Points, in no order, along strands that fork and pass close to each other.
In the rows, zero is written as 128.
Two points are linked if the straight distance between their rows is under 205. Some points are linked to none.
Q_172: [117 111  99 145 120 127 181 137  84 206 113  96 136 114 139 123 103 161
 150  98 156 150 115 143 127 146 127 151  80 144 157 132 166 167 118  74
 132 199  77 105 164 160 171 111 129 195  74 155 159 128 151 150 160 158
 108 136  82 169 123 164  70 109]
Q_792: [118 163 121 172 147 119 125 118  82 166 149 109 152 146 157 162 132  85
  75 160 124 120 154 148 129 103 125 127 162 113 139 143 108 121 120 159
 163 110  98 149 102 162 130 128 139 113 147 129 106 156 159  62 110 161
  75  86 163 156 125 141 164  91]
Q_821: [110 113 152 129 126 101 120 127  91  92 129 118 136 126 107 121 145 151
  97 122 161 107 137 147 147  96 150  97 140 159 104 147 152  97 153 146
 139 123 130 155 123  84 112 115 119  75 162 119  88 145 157 157 107 157
 102 109 165 129 114  88 199 109]
Q_736: [136 129 106 116 125 148 133 131 135 170 132 105 134 134 121 162 104 150
 152 115 123 159 135 137  99 138 113 164  89 121 165 145 169 167 113  89
 113 196 107 102 147 158 156  99 129 249  74 133 197 107 158 123 164 121
 141 133  53 146 100 170  41 153]
Q_65: [ 90 129 130 169 114 126 170 195 161 151  62 153  87 130 192 156 151 127
 135 110 192 161 106  89 131  97 198 113 133 138 113  82 154 150  96  97
 187 120  93 121 127 161 109 140 141  94 125 109 132 154  92 103 102  95
 119 137 114 196 146 153 162 121]
Q_117: [131 109 150 164 111 120 146 171 150  74 109 142  97 152 129 109 112 128
 112 105 169 124 117 159  94 120 183 118 123 127  76 141 145 167 128 120
 165 148 158 126 155 103  67 124 126 156 163 184 197 103 139 156 126 129
 146  97  71 118 124 121 113 141]
Q_206: [135 154 136 113 118 109 119 128 119 156 135 122 106 100 119 128 120  99
 111 107 148  57 160  86 108 141 134 167 171 135 135 169 144 188  99 124
 179 161 142 147 131 125 148 186 156 157  87 103 116 115 116 101 142 171
 144 123 131  74  70 104  33 114]
Q_719: [115 149 146 132 134 103 100 156 127 110 120 142 126 144  84  90 144 143
 132 131 108  87 109 139 140  98 149 139 128 130 108  70 144 141 111 145
 134 156 118 114 134  91 136 126 114 130  75 126 165 100 146 223 166 116
 179 117 122 151 113 122 133 176]
Q_100: [147 136  81 117 168 137 127 116 137 125 130 147 146 117 135  97 122 126
 128 157 122  84 121 117 139  83 120 122 170 137 124  82 105  87 129 183
 145  87 108 186 103  98 130 126 146  99 152 111 111 156 104 112 105  94
 127  98 185 133 169 102 205 125]
Q_932: [139 159 163 186 144 127  92  71  81 117 200 146 152 196 129 139 107 106
  69 169  68 119 158 148 135 134  87 112 129  72 103 133  72  79 151 181
 133  72 148 135 119 139  93 155 140  80 150 123  72 120 142  99  98 147
 105  81 149 111 146 118 162 118]
Q_25: [142 115 142 121 104 124  96 155 169 116  98 134  84 123 141 148 161 112
 181 135 155 169 140 107 124 129 127 104 145 134 140 125 137 147 132 119
 105 126 116 107 117 124 132 101 119 123 151 142 147 135 128 116 140  74
 179 137 122 163 116 135 130 137]
Q_902: [164 112 138 108 121 182 123 109 183  84 123 133  96 117 158 166 111 123
 134 122 177 163 154 102  84 142 139 106 132 116 117 169 121 111 144 133
 145 129 175 164 135 106  72 106 150 123 205 159  95 115 109  57  95  83
 144 128  91 119 130 115 141 122]
Q_866: [ 47 120 149 105 105 146 148 181 133 149 115 105  99 144 116 194 133 188
 102  80 113 201 109 116 125 141 154 155  73 148 170 164 201 148 117  63
 137 181 127  76 156 145 172 121 155 140  35  74 131 129 153 190 142 139
 118 151  79 144 109 124  57 160]
Q_93: [ 89 163 140 132 174 117 128 177 144  99 135 105 120 150 170 173 126  91
  71 137 115 137 127 125 135  84 196 134 160 136 140  79 131  93  92 139
 193 108 104 130 114 164 107 107 111 103 138  76 173 143 129 123 142 112
  77 100 136 171 140 119 165 166]
Q_459: [121 140 184 132  92 150 123 100 126 117 164 144 150 168 114 186 162 131
  78 143  67 155 148 131 131 195 100 113  93 106 101 212  79 119 138 125
  81  86 191 111 133 133  93 130 118 145 157 133  83 114 110 107 113 174
 111 147 123  41  98 131  88 103]
Q_515: [ 59 134 153  91 101 145 152 181 167  86 117 138 100 141 116 188 138 150
  80  79 111 155 139 128 107 118 171 152 111 145 128 185 190 145 112  89
 162 142 160 112 143 137 136 154 147 161  52  62 153 119 162 175 110 149
 123 159  79  95 107 112  68 172]
Q_632: [151 122 179  59 151 209 110  66 191 131  93 100 160 109  85 142 134 127
 134 145 123 172 119 123  93 130  87 155 108 108 133 107 115 119 119 114
 139 151 187 116 112  69 126  90 157 116 134 142 108 109 116 116 184  95
 171 130 104 164 162 158 121 143]
Q_259: [157 135 114 117 131  97  93 133  96 124 116 111 146 115  92  89 142 100
 157 165 144  98 133 151 147  99 101 102 179 167 137  91 129 140 127 154
 114 126  96 122  94 117 164 105  99 139 152 163 178 149 162 151 180 108
 158 103 172 166 123 122 159 114]
Q_55: [173 146 101 165 158  68 103 135 107 102 188 164 125 151 146  57 102  80
 147 153  56  69 133 124 158 140 117 133 179 131 103  97  70 151 132 166
 101  73 117 132 142 148 128 164 109 141 137 114 182 105  84 122 149 113
 153  98 151  84 160 137 117 137]
Q_489: [188 137  83 143 148 104 115 116  75 169 165  80 122 110  94  90  90 112
 193 150  94 135 109 136 147 170  91 118 129 149 186  95  89  88  91 124
  99 130  98  93 149 161 156  97  85 131 149 200 148 120  89 104 226  93
 152 113 140 189 154 154 115 110]
Q_415: [156 132 107  92 138 151  97  74 155 142 163 128 120  97 141 141 109 109
 142 135 106 116 146  69 120 170  90 149 145 108 158 174 109 127 144 149
 101 115 160 150 110 108 129 132 145 122 154  91  70 130  90  63 105 131
 120 142 154  63 109 103  87 116]
Q_718: [ 86 137 159 163 141 104 155 182 140 160  79 142 123 138 159 141 166 105
 132 129 112 146  89 110 153 120 173 151 135 134 116  52 120 166 107  96
 150 120  84  93 118 166 144 133 130 100  91 101 156 150  99 140 145 111
 130 126 132 181 167 177 144 135]
Q_961: [128 117 160 150  91 163 149 140 175 131  97 153 105 126 140 158 159 146
 135 117 151 156 117 109 105 165 132 112 103 103 103 166 111 140 134 113
 117 132 176 143 122 106  85 131 159 120 152 170  72 126  99  91  82 118
 158 137 105 104 106 133 134 100]
Q_690: [170 119  51 127 146 145 136 121  99 178 100 100 140 109 144 102  97 107
 165 149 196 143 123 161 106  75  95 106 161 138 161  89 134 119 122 143
 174 144  77 148 124 131 139  87 115 132 198 187 168 168 137  80 159  92
 125  98 137 219 161 132 173  91]
Q_986: [148 161 127 129 138  97  60 129  97 102 156 150 156 156  75  72 147 109
 122 172  97  60 129 142 135  92 108 119 172 118 105  89 111 152 125 194
  99 125 134 119 104  87 147 123 109 141 120 134 176 111 164 182 167 119
 189  90 159 119 101 106 149 149]
Q_582: [ 79 134 146  88 149 128 152 140 138 112 102 116 151 109 143 151 139 122
 116 112 116 143 152 140 153  85 145 161 123 173 126  93 168 124 121 103
 138 129  87 115 132 169 182 129 128 154  44  63 158 128 157 187 143 141
  94 168 104 148 160 160 106 165]
Q_162: [ 94 119 179 104 131 110 136 132 155 125  70 131 134 110 147 148 177  99
 159 134 130 169 151 128 168  97 127 130 146 172 114  67 149 131 136  90
 113 103  76 107 117 155 193 132 128  92  70  78 125 155 121 163 146 103
 141 171 137 187 177 181 151 143]
Q_767: [ 89 132 137 109 169 134 163 153 177  86 111 108 136 113 178 153 111 102
  90 110 140 139 131 148 120  70 179 155 144 153 120  97 163 125 122 115
 190 121 121 136 131 151 121 123 125 142 113  68 190 135 148 153 131 131
  70 128  94 136 166 132 123 162]
Q_444: [102  79 150 125 145 123 155 118 162 101 119 114 104 117 176 127  81 148
 150  81 141 191 134 133 138 106 144 138  87 125 119  92 165  98 173  87
 140 144 121 113 179 125 123 125 138  55 101  90 116 116 129 167 120 120
 107 151  73 168 199 151 124 157]
Q_541: [ 90 112 133 141  98  91  88 148 132  56 170 154 101 176 128 146 138 139
 111 109 106 134 147 147 146 122 143 107 120 126 113 189 163 126 185 137
  79 112 139 113 122 113 117 137 107 126 135  82 154 127 189 184  71 152
 120 137 120  64  81  88 117 161]
Q_841: [153 138  54 190 100  96 109 134 120 138 124 191  86 148 171 102 128  98
 201 149 146 123 156 118 149 105 125  88 144 111 124  87 117 143 149 157
  97 100  47 146 124 187 148 179 107 136 121 123 137 108 137  76  77  81
 166 145 130 176 122 146 187 141]
Q_883: [114 138 183 132 109 126 104  97  87 106 176 113 118 150 114 187 130 123
  91 113  81 162 172 112 135 192 119 131  95 146 129 228 108 107 116 117
 108 109 153  95 165 172 131 159 113 132 116 120  76  94 112 112 125 186
  84 163 118  79 100 130  56 119]
Q_861: [173 138  84 108 103 161 121  94 143 140 114 128 128  97 117 150 160 112
 185 171 124 147 137 113 132 147  68  87 137 139 161 148  90  93 128 149
  71  89 120 142 100 162 143 110 107 156 167 178  82 143 109  61 104  80
 163 148 153 132 114 118 171  85]
Q_537: [ 73 156  79 129 139 111 157 206 129 166 117 134 142 130 143 117 142 162
 100 125 125  60  66 105 142 115 183 146 140 111 146  94 146 152 109 135
 148 136 108 155  85 117 136 138 133 130 106  66 161 175 120 152  94 152
  91 113 181  85  75  86 145 146]
Q_468: [122 155 168 116 135 109  94  98 111 170 162 128 141 116 102 108 110 113
 109 124  85  80 136  89 123 147  89 191 121  84 130 140 121 174 133 119
 160 169 158 125 133  89 169 189 154 135  57  81 112 102 136 126 170 171
 164 115 126  80  96 113  20 141]
Q_522: [113 114  99 142 138  93 142  99  46 165 159  95 160 109 133 100 101 145
 129 112 126 123 133 154 160 145  99 148  97 131 141 150 153 136 156 114
  96 163  81 115 152 147 180 137 124 153  73 121 129 117 178 152 131 181
  95 145 127 131 119 140  93 114]
Q_67: [104 133 158  79 113 115 130 157 137  88  86 141 138 100  80 110 163 138
 119 116 165  82 150 147 140  92 161 119 168 198  90  97 171 140 102 128
 153 140 125 137 127  93 157 139 113 145  89 110 150 127 152 223 158 126
 150 141 140 128 103 113 139 151]
Q_926: [144 129 148 205 101 141 141 152 132 123 132 154  86 171 138 133 104 149
 117 102 163 129 132 160  82 137 162 123  80  82  96 148 137 156 110 123
 171 168 148 114 167 128  65 153 144 147 124 187 126  77 137 131  99 134
 149 110  57 148 103 142 117 135]
Q_73: [152 140 151  79 144 176 136  76 165 127  92 119 178  91 100 124 153 110
 117 158 114 127 141 140 107 107  88 150 136 144 112 115 108 120 100 143
 121 126 149 138 115 119 153 116 135 172 102 150 127 118 134 126 163 111
 151 137 118 143 155 168 130 121]
Q_80: [143 102  96 175 122  96 137 131  90 125 131 138 126 137 155  93 105 121
 127 115 174 109 136 176 120 112 142 113 134 136  97 144 147 164 159 138
 133 142 109 131 137 126 107 121 113 159 169 167 182 129 172 132 105 154
 112 106 110 131 126 137 137 108]
Q_302: [167 123  68 111 149 178 127 135 142 125 135 107 155 155 138 105 114 132
 168 158  98 149  81 136 120 150 101 125 117 102 150 106  74 110 124 149
  78 114 125 126 117 152 105  62 119 164 196 177 189 136 107  95 145  85
 136 119 129 123 152 137 152 133]
Q_488: [ 83 115 130  85  96 135 141 122 131  60 117 126 111 111 134 176 145 153
 100  90 171 165 189 122 138 117 160  98 130 189 125 209 181  86 141 120
 110 114 127 146 143 151 142 129 129 124 114  86  72 131 153 136  63 157
  77 202 119 107 107  96 137 133]
Q_752: [112 107 148  67 105 137 138  92 138  81  93 129 138  86 105 158 171 142
 138 123 142 153 178 120 165 116 120  96 138 210 118 151 145  71 116 125
  87  96 118 135 130 132 173 121 107 108  96 116  54 135 126 153 112 121
 115 199 150 136 134 131 164 120]
Q_452: [178 138 151 176 137  84 102 128  82 159 169 117  79 131  89  95 104 122
 190 142  87 133 115 115 143 184 107 115 116 115 154  91  85  98 100 114
 114 128 114  87 167 143 121 139 108  80 126 187  97  93  63 116 194  89
 193 126 144 195 151 155 126 127]
Q_661: [ 99 106  94  82  90 170 155 119 173  96 119 137 117 119 139 186 136 175
 131  85 126 191 156 109 122 151 126 124  89 146 147 199 170  98 152 103
  64 135 139 129 139 156 155 122 149 162  77  86  89 118 140 139  64 136
 107 218  77  92 115 140  85 144]
Q_243: [171 166  96 122 127 162  77 119 149 138 187 156 114 147 110 118 113 129
 138 156  74  88 108  53 108 174 106 134 141  61 148 143  68 139 114 175
 110 108 189 141 115 101  80 134 140 123 174 114  96 103  65  73 122 105
 174 115 147  63  94  81 108 135]
Q_180: [ 92 127 130 109 142 102 154 155 137 172  94 140 162  95 134  88 136 132
 116 120 142  51  99 120 144 107 128 160 156 130 114  82 143 192 156 128
 151 133 116 145  95  90 179 173 167 117  85  62 144 165 122 166 110 161
 117 122 180  85 122 120 118 123]
Q_203: [116  97 120  89 131 103 157 133 128 177  99 106 161  81 152 118 129 124
 148 123 171 107 130 126 150 126 109 141 152 163 142 113 158 176 172  99
 116 130  91 129  95 117 181 131 149 117 114  86 149 182 138 145 123 155
  90 141 171 108 144 145 107 101]
Q_899: [128 110 203 163 161  89 133  82  63 138 149 134 146 135 118  83 127 102
  79 128 115 122 141 167 137 118 108 158 131 116  85  99 109 115 136 126
 181 124 134 132 144 102 131 171 155  51 111 138  72 128 132 137 157 156
 116  84 154 164 191 139 153  88]
Q_396: [142 108 127  45 140 135  99  94 154 111 135 106 119  84  99 119  74 146
 117  88 165  85 141  87 109 137 147 156 156 146 150 149 165 133 145 123
 175 157 182 153 132  43 124 142 132  85 145  74 111 122 127 163 146 143
 122 131 138  65 101  53  72 158]
Q_41: [168  91 143 137 145 140 109  96 136 107 159 145 122 134 124  71 123 130
 169 146  97 135 110 121 134 154  81 117 133 103 117 106  87 122 171 144
  78  98 154 131 123  83 104 110 147  82 189 157 115 136  89 124 121  84
 175 105 159 125 181 115 164 116]
Q_949: [160 100 102 161 136 128 118 107 123 144 124 167 134 121 119  52 125 134
 173 149 143  78 102 128 132 104  83 108 148 101 108  87 104 147 167 167
 115 103 126 164 107  72 125 148 163  89 149 147 102 146 102 114  97 102
 178  96 172 132 156 106 208 108]
Q_255: [108 166 197 117 164 118 107 120 102 127 152  84 169 147 103 157 149  90
  47 148  75 124 120 126 129 131 142 159 147 137 132 125 102 117  94 130
 174 116 169 103 107 112 122 107 117 106 149 116 141 140 123 127 206 161
  96  82 154 118 138 122  94 114]
Q_358: [125 170 152 200 141  98 117 135  89 137 193 145 110 206 137 154 106 104
  87 150  42 124 131 121 152 164 145 119 124  96 119 106  66  84 105 156
 137  68 119 109 145 182  92 158 111  71 124 120  91 106  84 112 121 140
  92 103 142 134 147 148 142 139]
Q_376: [153 127  63 190 121 144 148 180 117 164 113 127  90 152 165 123  94 154
 173 131 163 158  69 131 111 140 161  94 104  91 154  99  96 111  96 129
 136 144 100 119 150 157  82 103 112 125 191 201 150 124  87  77 126  75
 132 108 110 177 138 130 163 114]
Q_163: [ 94 101 150  45 150 123  83  85 161  72 148  89 137 103 127 163 102 118
  88 102 112 158 162 120 123 127 125 159 141 158 146 192 166 112 179 106
 133 120 166 119 115 101 161 122 111 103 133  40 139 137 183 149 136 161
  85 159 120  63 134  98  57 162]
Q_333: [ 95 141 108 185  89 148 175 192 150 164  60 173 110 148 154 157 177 163
 137 128 165 146  82 106 133 118 183  92 100 115 114 103 130 119  89 123
 137 128 105 130 120 163  96 136 135 126 120 161  98 145 116 112  80 103
 137 137 116 172 115 142 206 109]
Q_389: [ 85 144 153 104 102  78 124 178 104 113  86 147 148 109  87 126 202 118
 114 149 174  90 156 161 165  85 145 102 180 197 113 121 168 153 111 117
 124 108  84 126  87 134 174 138 104 162  97 109 149 165 168 183 134 143
 130 158 191 140  89 126 167 114]
Q_19: [ 94 128 162  35 153 164 120 115 191  75 123  90 161 107 113 181 121 109
  58 119 120 155 135 129  94 119 164 168 141 159 139 178 149 130 124  93
 175 117 202 120 101 103 121 102 119 161 149  69 182 143 157 139 164 157
  90 129 101  69 132 109  69 155]
Q_491: [111 149 124 124 121 128 152 147 120 117  98 133 173 139 126 144 195 119
 113 175 111 134 108 157 161  98 144  95 142 155 120 102 100  89 107 135
  94  76  97 134  88 167 127  89  99 155 155 156 145 176 152 128 127 117
 106 126 172 144 141 139 221 109]
Q_518: [151 134 185 158 117 109 115 158 126 133 127 139  80 144  80 117 138 147
 157 118  99 139 101  99 118 181 145 130  84  97 125  99 110 127  87 103
 126 153 154  86 169 117  95 141 123  98  92 172 100  75  66 162 175 100
 196 133 107 159 115 149 112 152]
Q_351: [139 135 157 152 138  66  90 144 128  77 157 165  94 152 148 110 151  74
 149 145  78 112 160 116 172 129 136 121 170 150 101 101 101 140 134 140
 104  73 104 123 128 153 138 162 104 104 120  96 138 116 101 135 133 105
 152 127 148 123 154 144 140 148]
Q_786: [109 121 172 156 123 108 143 112  60 135 124 105 157 123  99 103 140 139
  84 113 147 115 127 177 136 120 131 129 111 146 101 142 133 125 118 129
 156 154 135 116 145 112 121 132 133  93 117 164  83 127 159 162 145 178
 105 106 141 158 135 126 160  85]
Q_824: [ 90 145 178  76 143 150 147 123 146  92 134 110 172 129  95 151 141 123
  39 127  76 117 103 136 106 147 159 167 120 140  96 161 116 126  96 107
 177 116 213 117 125 101 101 128 112 150 146 114 162 124 136 149 188 177
  93 106 125  52 129 103  75 133]
Q_412: [104 138 181 141 115  66 111 162 117  95  97 171 127 137 112 103 206  93
 130 156 118  84 140 138 179 108 148 104 188 175  75  87 114 156 119 130
 118  75 113 121  92 121 160 156 107 105 114 109 132 155 117 167 138 116
 161 125 189 128 129 129 187 120]
Q_993: [119 110 121 111 120 104 137 141 136 154 110 108 139 118 169 151 143  99
 151 126 175 172 151 144 137 124 108 134 143 154 151 141 171 181 158  75
  93 132  77 102  93 175 167  96 127 182 133 108 203 183 164 113 124 132
  99 147 124 136 128 163  78 114]
Q_957: [121  93  64 144 127 126 143 120 119 104 143 132 138 132 138  89  81 173
 117  97 154 114 120 174 109  98 138 124  89 110 117 149 167 120 174 147
 109 165 130 144 149 105  96 110 117 154 145 146 171 112 194 172  78 149
  96 125  91 101 114 103 135 154]
Q_218: [162 177 158 134 130 142 126 178 152 120 128 149 101 154  75 144 144 112
 122 143  87  97 117  99  93 160 159 134 114 114 115 115  86 132  40 137
 164 122 174 113 156 142  85 149 119 156 112 159 136  65  67 120 184 115
 179 117  92 128 102 157 102 152]
Q_770: [143  95 174  85 135 179 117  74 172 144 102 126 149 112 106 112 150 134
 148 147 128 156 113 111 115 138  62 124 131  98 124 105 114 126 166 123
 105 130 174 135  95  42 127  95 175  62 157 138  74 157 101 120 140  90
 177 120 162 133 163 117 152 109]
Q_738: [167 130 115 127 140 176 104  95 132 102 154 104 110 128 109 130  75 158
 115 121 161 135 125 139  75 130 151 119 102  96 144 154 133  91 114 145
 158 166 181 137 151  91  54  93 131 130 184 182 107  84 136 100 125 112
 126 106  94 145 112  97 142 143]
Q_509: [169 152 136 169 128 146 119  57  91 142 182 147 128 126 108  98  80 116
 106 123 122  82 159 136 102 141 100 142 122  80 108 161 108 102 100 166
 160 148 164 164 167 131  95 198 157 121 102 155  33  71 113  94 103 159
 130 114 107 104 115 118 107 114]
Q_971: [151  77 137 113 145 129 170  87 158 138 114 145 157 103 144  59 106 143
 188 108  96 129  92 130 155 143  80 150 105 116  96  76 108 144 193 107
  74 107 136 135 150 100 149 148 155 108  98 123 148 125  97 167 119 119
 150 149 118 100 211 174 116 145]
Q_681: [142 160 104 109 134 158 143 134 156 160 112 121 163 123 124 147 149 121
 145 151  98 137 118 119 113 142 110 158 111 122 146 120 110 148  90 123
  97 133 112 119 103 174 149 111 123 218  96 139 179 129 128 107 149 117
 134 142 114 126 116 182  93 136]
Q_711: [132 120 142 116 140 121 103  77 134 166 169 119 130 105 131 103  95 137
 137 118  82 126 114  82 133 169  72 168 100  74 153 132 116 140 174 116
 106 146 159 114 130  86 142 145 146  82 102  89  91 115 108 119 137 149
 139 133 143  82 131 113  62 134]
Q_144: [105 137 161  82 113 148 139 128 136 135 114 109 128 108  98 163 133 129
  80  96 148 117 161 118  93 134 138 173 135 161 142 192 173 184  96  90
 177 166 158 121 131 120 156 150 161 188  75 107 141 120 147 142 154 175
 127 137 101  93  90 119  35 125]
Q_939: [154  80 101  99 126 160 162 110 174 137  93 136 158  96 140  84 120 142
 171 119 153 126 101 141 121 130  97 124 122 133 110 117 127 164 174 126
  84 130 139 137 122  95 127 104 149 154 151 156 183 147 122 149 105 123
 141 145 108  86 162 154 114 130]
Q_758: [ 89 107 129 143 126  85  97 109  86  96 191 105 122 154 134 139  98 141
 114 103  89 152 151 155 151 141 114 134  85 124 143 191 153 115 182 124
  85 139 113  98 153 143 148 136  94 130 105  86 149 108 195 168 109 174
  89 144 115  96 105 114  77 154]
Q_867: [ 89 155 109 153 166  79 114 157  99 135 142 119 126 155 194 149 138  82
  99 153 116 129 135 128 160  90 162 132 175 127 159  89 130 121 138 136
 151  92  62 134  93 173 146 128 116  89 142  58 156 167 138  92 108 132
  61 102 182 158 145 136 174 125]
Q_149: [173 112  77 134 140 147 139 129 124 155 120 108  97 105 130 100  82 142
 180 127 168 135  99 119 109 123 123 111 135 125 161  87 118  93 108 128
 157 142 108 140 154 109 109  95 121  97 185 193 123 134  81  97 152  73
 142 110 133 193 170 111 162 122]
Q_192: [130 121 102 135 114 105 124 161  93 178 102  90 141 136 151 164 156  96
 155 148 176 192 131 155 136 127 114 112 136 155 180 137 153 150 116  87
 100 145  63  91  78 195 156  65  91 187 172 160 191 192 169  92 162 120
  97 126 145 179  99 149 119  97]
Q_809: [144 147 109  98 127 161 139 158 151 101 112 110 142 150 127 161 168 114
 156 184  93 173 103 135 144 135 130  86 139 155 130 111  66  62  93 131
  93  71 119 122 112 181 107  60  89 167 209 184 163 159 106  87 155  71
 133 125 147 153 157 139 200 115]
Q_472: [137 109 154 191 118  75 118 107  47 122 183 111  97 135 116  92  87 137
 112 102 148 110 136 153 137 166 136 116 118 116 128 174 133 129 142 119
 146 153 144 123 161 105  91 147 124  68 153 166  76 117 130 138 133 178
 103  95 141 119 114  93 118  93]
Q_891: [146 141  92 209 107 126 132 173 116 131 152 137  58 171 162 157  83 145
 136 113 166 134 133 128 106 151 182  89 107  92 142 136 118 114  87 136
 162 140 117 126 167 169  65 135 111 131 156 175 116  85 114  88 102 117
 116 113  88 158  90 128 135 132]
Q_746: [ 89  88 134 118 111 129 150 164 138 164 110  93  88 116 144 157  87 182
 134  65 181 172 106 102 114 145 152 149  85 129 180 144 201 160 152  60
 154 203 128  92 155  98 145 116 152  97  96  88 138 132 144 175 140 136
 116 131  86 143 111 110  51 141]
Q_565: [127  86 132 125 122 148 186  94 157 131 100 145 128 100 155  92 104 171
 173  79 126 156 113 119 144 140 120 140  67 123 103  93 132 105 164  97
  95 136 125 139 176 132 134 153 156  88  71 114  74 112  94 154  87 125
 132 181  91 140 201 173 133 142]
Q_179: [128 138 171 175 128 149 111  96 113 118 162 122 126 179 161 179 114 107
  63 146 130 151 174 161 108 119 120 121 123  83 109 172 105 106 152 150
 170 115 146 143 126 135  85 134 147  93 163 142  80 123 162  76  82 154
  93  92 109 137 125 124 154 112]
Q_712: [143 121  80 134  88 115 125 141 158 125 103 173  88 115 163 127 144 124
 191 121 177 132 160 108 137 117 128 105 140 135 124 129 156 158 147 128
  95 130  79 146 123 155 148 150 123 162 108 116 137 125 137 106  77 100
 155 172 113 143 107 142 132 136]
Q_612: [156 176  94 121 141 155 140 193 161 143 110 140 125 142  89 140 151 123
 152 158  79 116  86 115 104 143 147 134 112 118 140  81  82 126  48 143
 116 126 131 104 131 168 108 110 105 203 121 163 192  99  80 130 181  86
 168 131 107 142 120 175 125 162]
Q_635: [138 162 147 123 161 104  88 113  71 144 148  87 159 123  86 131 139  94
  99 156 100 114 142 147 143 109 118 137 163 159 148 105 116 103  83 155
 146 131 106 106 112 141 170 104 102 123 111 139 137 131 148 137 207 139
 115 100 162 177 129 136 124 116]
Q_397: [137 132  82 133 129 160 178 123 130 181  87 125 158  82 137 100 111 152
 122 111 179  76  99 138 102  95 134 150 125 128 125 104 142 150 100 136
 176 166 116 168 133 118 129 139 149 161 105 160 130 122 122 127 120 153
 107 121 112 137 133 137 140 113]
Q_64: [103 118 174  69 131 124  91  61 111  87 162 111 139 109 112 145 115 117
  83 102  92 143 177 103 133 156 101 160 119 148 119 210 138 113 150 114
 120 113 166 120 148 118 171 170 129 111  98  64  79 107 144 127 137 188
  93 170 126  55 122 100  39 136]
Q_164: [158 128 157 158 150 107 112  64  65 132 186 119 114 127 109  98  75 113
  89 110 135  93 147 135 107 143 120 146 144  90 127 163 129  97 112 143
 199 148 173 158 158  87  83 169 158  65 154 150  43 115 109  89 138 168
 111  81 140 111 123  74 105  99]
Q_443: [122 120 201 116 110 182 155  92 180 118 112 132 154 140 121 179 178 134
  89 136  97 183 128 135 100 176 103 128  90 106  99 185  87 120 128  99
 105 116 203 116 124 119  98 114 149 138 145 156  73 111 110  89 125 140
 132 152 101  90 135 167 112  94]
Q_130: [112 143  78 115 158 166 175 157 146 162 108 117 179 112 125  94 116 164
  99 126 121  70  43 123 116 111 160 153 119  99 127  79 116 129  99 150
 158 146 149 157 112  98 109 109 139 143 124 136 174 144 106 152 125 144
  97 100 143  95 127 107 143 144]
Q_190: [106  98 187 137 160  80 131 107 110  93 140 123 112 123 154 101  96 111
 113  91 120 140 161 150 152 104 129 158 119 137 100 102 148 121 164 109
 168 138 115 120 167 114 146 166 132  56  92  80 108 111 149 162 139 146
 114 123 112 154 185 132 125 147]
Q_989: [ 98  99  77 130  84 118 148 154 142  86 135 170 110 146 147 130 136 167
 123  93 150 130 140 170 122 116 144 115 115 141 101 188 194 153 177 121
  80 143 125 139 125 129 119 130 137 192 113 112 178 140 185 162  43 149
 116 156  83  72  96 117 113 146]
Q_181: [156 169 103 140 102 139  79 161 171 134 144 172  85 157 123 139 149 121
 163 155 100  99 130  55 119 151 121 113 149  83 141 131  96 148 106 179
  93 113 137 141  99 135 116 153 132 136 119 112 111 108  85  96  83  87
 200 139 140  97  67 110 132 154]
Q_435: [171 125 130 122  80 136  85 113 141 124 104 128  93 115  99 160 165 111
 209 162 141 178 157 123 132 147  72  67 125 141 147 143 110 106 126 129
  62 117 106 100 119 163 162 116  86 142 155 196  93 115 130  88 141  62
 208 159 125 189  96 130 144 107]
Q_829: [113 119 109 145 167 116 132 115  90 118 154 121 172 145 140 104 126 148
  91 153 123 108 112 152 153  84 122 112 136 109 127 115 114  89 189 173
 125 101 118 168 103  91 107  95 132  74 179 102 101 171 154 124  85 148
  76  78 188 125 150  89 234 108]
Q_755: [162 111  38 149 137 151 183  99 113 197  95 118 153  92 175 105  96 124
 171 127 178 135 104 147 114 105 102 126 117 117 152  95 126 136 126 128
 132 150  72 153 140 166 150 129 127 174 143 176 151 143 125  71 117 119
  96 134 112 167 158 167 140  99]
Q_571: [148 109  94  88 130 171 126 106 139  94 117 109 141 106  85 121  99 175
 118 105 180 127 125 154  87 109 157 119 105 154 131 145 176 103 118 139
 135 173 157 134 151  90  88  69 102 170 159 177 166 102 168 177 138 127
 122 132  74 130 112 104 121 152]
Q_683: [173 139  81 163 118 145 146 112 118 142 154 150 102 102 112  96  82 151
 144 104 134  65 107  99 107 163 137 130 118 102 130 148 101 103  89 152
 151 138 168 171 165 116  72 170 141 135 131 173  51  91  58  92  90 143
 129 130 124  86 101  97 129 120]
Q_700: [ 71 113 140 123 141  88 115 168 102 168 119  88 125 126 144 148 135 147
 101 117 166 135 118 119 148  93 143 134 137 114 176 118 181 151 184 121
 165 162  88 123  95  91 157 113 133  36 125  42 116 173 168 150 112 159
  77 110 185 155  88  99 143 117]
Q_176: [190  86  83 111 148 185 114  97 167 101 168 138 131 147 149  73 102 138
 202 146  80 156  94 118 125 159  64 118 113  79 136 106  63 113 180 158
  28  89 144 137 134 136 103  98 144 130 190 132 149 115  83  99 101  63
 169 139 130 101 176 137 150 135]
Q_624: [ 85 148 110 161  94 128 174 177 126 170  57 173 165 137 128 129 207 147
 118 151 149 104  89 151 146  97 155 104 124 132  99 104 131 153  98 127
 124 114  93 132  85 159 134 139 128 169 104 154 137 166 145 141  93 139
 133 133 160 150 111 150 212  98]
Q_400: [129 129 102  85  85 137 145 103 134 141  79 127 142  73 105 164 181 136
 158 157 171 145 141 117 154 119  99  70 136 181 149 153 130  77 125 127
  98 104 105 155  98 143 157 104 103 138 150 161  53 175 134  96 104 112
 133 162 170 143 100 102 199  78]
Q_931: [172 163  73 177 110 104  72 168 124 113 179 167  91 187 141  99 119  96
 165 162  95  77 137 110 128 141 124  99 166  92 129 118  84 165 128 182
  93  98 112 134 111 155 115 145 117 154 157 146 183 111 107  99 109  96
 183 108 136  99  90 118 140 146]

Follow the links from the first point to the second, and from the first to the third. Name the last point that the two ways share.
Q_333 / Q_472 / Q_738 | Q_41
Q_899 / Q_65 / Q_117 | Q_41
Q_891 / Q_518 / Q_412 | Q_957
Q_518 / Q_179 / Q_986 | Q_681

A fork is a point with three links. Follow the links from the first point to the second and name the forks in between, in order.
Q_180 / Q_961 | Q_957
Q_690 / Q_41 | Q_957 Q_681
Q_632 / Q_635 | Q_681 Q_957
Q_179 / Q_73 | Q_41
Q_162 / Q_683 | Q_41 Q_786
Q_939 / Q_218 | Q_786 Q_41 Q_681
Q_786 / Q_172 | Q_41 Q_681
Q_333 / Q_961 | Q_41 Q_681 Q_957

A fork is a point with three links, a tip a point with one. Leave the first point through the second and follow the links. Name the first fork or tip that comes.
Q_824 / Q_255 | Q_746
Q_719 / Q_986 | Q_957
Q_117 / Q_926 | Q_192
Q_358 / Q_932 | Q_41
Q_491 / Q_624 | Q_358
